Each row is a point on a landscape with many valleys, with its height.
A ball rolls from a point to whichever of its 3 nearest points has the largest drop for the distance, and stops where none of them is lower. Distance is the straight distance between rows; heights are no part of it.
(523) (h 4.88): [ -8 -13  10 -23  -9  -7 -15   6]
(329) (h 4.87): [-15 -36  -5 -14  10   9   9  37]
(461) (h 0.97): [-13 -42 -15 -40 -22  -4 -26  22]
(485) (h 1.81): [ 17 -16 -14 -37 -32 -18 -32  -1]
(257) (h 3.90): [ -5 -36  -7   3  24  22  34  30]
(586) (h 1.21): [ -5 -32  -7 -35 -23 -10 -25  13]
(582) (h 3.82): [-19 -40 -10 -28  -2   4  -9  34]
(102) (h 2.87): [-17 -30   1 -27 -11  -3 -10  19]
(130) (h 1.83): [-10  64   1  44 -18 -21 -20 -37]
(446) (h 2.17): [ 23 -25 -23 -49 -38 -22 -37   7]
(17) (h 4.95): [ 11   3  30  38  33  22  56 -14]
(160) (h 1.24): [ -4 -63 -41 -24  46  46  16  42]
(605) (h 2.77): [ -3 -47 -11  14  32  35  44  19]
(195) (h 1.84): [ -6  15  19  -7  -6  -9 -16 -12]
(166) (h 2.04): [ -7 -54 -27 -11  33  36  21  43]
(293) (h 1.50): [  0  42   4  11 -14 -17 -25 -29]
(109) (h 4.83): [ -3 -20  26  47  35  37  74 -33]
(86) (h 4.04): [ 32  17 -19 -29 -35 -26 -38  -9]
(92) (h 1.07): [-10  13  23  -2   2  -6  -7  -3]
(531) (h 3.84): [-16  60  17  36   3 -13  -5 -28]
(487) (h 1.86): [  7  68 -12  45 -33 -29 -22 -35]
(18) (h 5.64): [ -9 -14  21   2  16   6  22  18]
(495) (h 0.30): [ 10  48  -9  17 -25 -22 -30 -29]
(204) (h 3.49): [ -1 -42  -2  25  32  36  52   5]
(443) (h 2.26): [-10  49  15  24   0 -13 -13 -28]
(27) (h 4.82): [ -4 -29   5   5  20  16  31  25]
(312) (h 4.78): [ 7 -4 26 30 29 22 55 -5]
(11) (h 3.48): [ 41  -3 -27 -51 -40 -33 -40   6]
(398) (h 4.81): [ 29  49 -24   2 -34 -33 -32 -18]
(454) (h 2.22): [ -8  55   9  31  -8 -16 -17 -35]
(122) (h 4.68): [  2 -26  16  41  32  37  66 -15]
(4) (h 2.25): [  4  10   2 -16 -20 -13 -26 -14]
(188) (h 1.45): [  0  57  -6  32 -21 -21 -23 -34]
(76) (h 2.09): [ -6 -53 -26  -4  36  39  29  33]
(536) (h 1.58): [ 11 -29 -19 -47 -36 -16 -34   9]
(552) (h 3.71): [-12 -57 -38 -32  36  36   5  53]
(155) (h 1.76): [ -3  31  12   4  -9 -10 -19 -20]
(52) (h 1.26): [ -2 -37 -17 -44 -30 -12 -32  13]
(278) (h 6.78): [-12 -21  12  -6  10   6  16  24]
(521) (h 6.08): [ 3 30 36 34 31 10 40 -9]
(84) (h 0.82): [-13  -8  17 -10   3  -2   2  14]
(381) (h 2.71): [  9  23   0  -7 -20 -16 -28 -22]
(129) (h 6.76): [-3 11 31 17 20  7 30  4]
(36) (h 1.89): [ 15   4  -3 -25 -26 -18 -32 -14]
(35) (h 4.19): [  2 -25  11  26  29  27  54   4]
(19) (h 2.06): [-10  39  22  17   4  -8  -9 -19]
(490) (h 4.21): [ 27  33 -23 -11 -31 -28 -34 -16]
(62) (h 1.37): [-18 -50 -22 -25  17  21   3  47]
(30) (h 3.26): [ 21  46 -17   8 -28 -26 -34 -25]
(82) (h 7.12): [-7 33 33 22 20  1 18 -7]
(386) (h 7.68): [-11  51  28  30  19  -4  11 -17]

Where does a ball stop that starts at each point below?
(17) => (160)
(109) => (160)
(257) => (160)
(195) => (84)
(485) => (461)
(102) => (461)
(129) => (84)
(446) => (461)
(204) => (160)
(490) => (495)
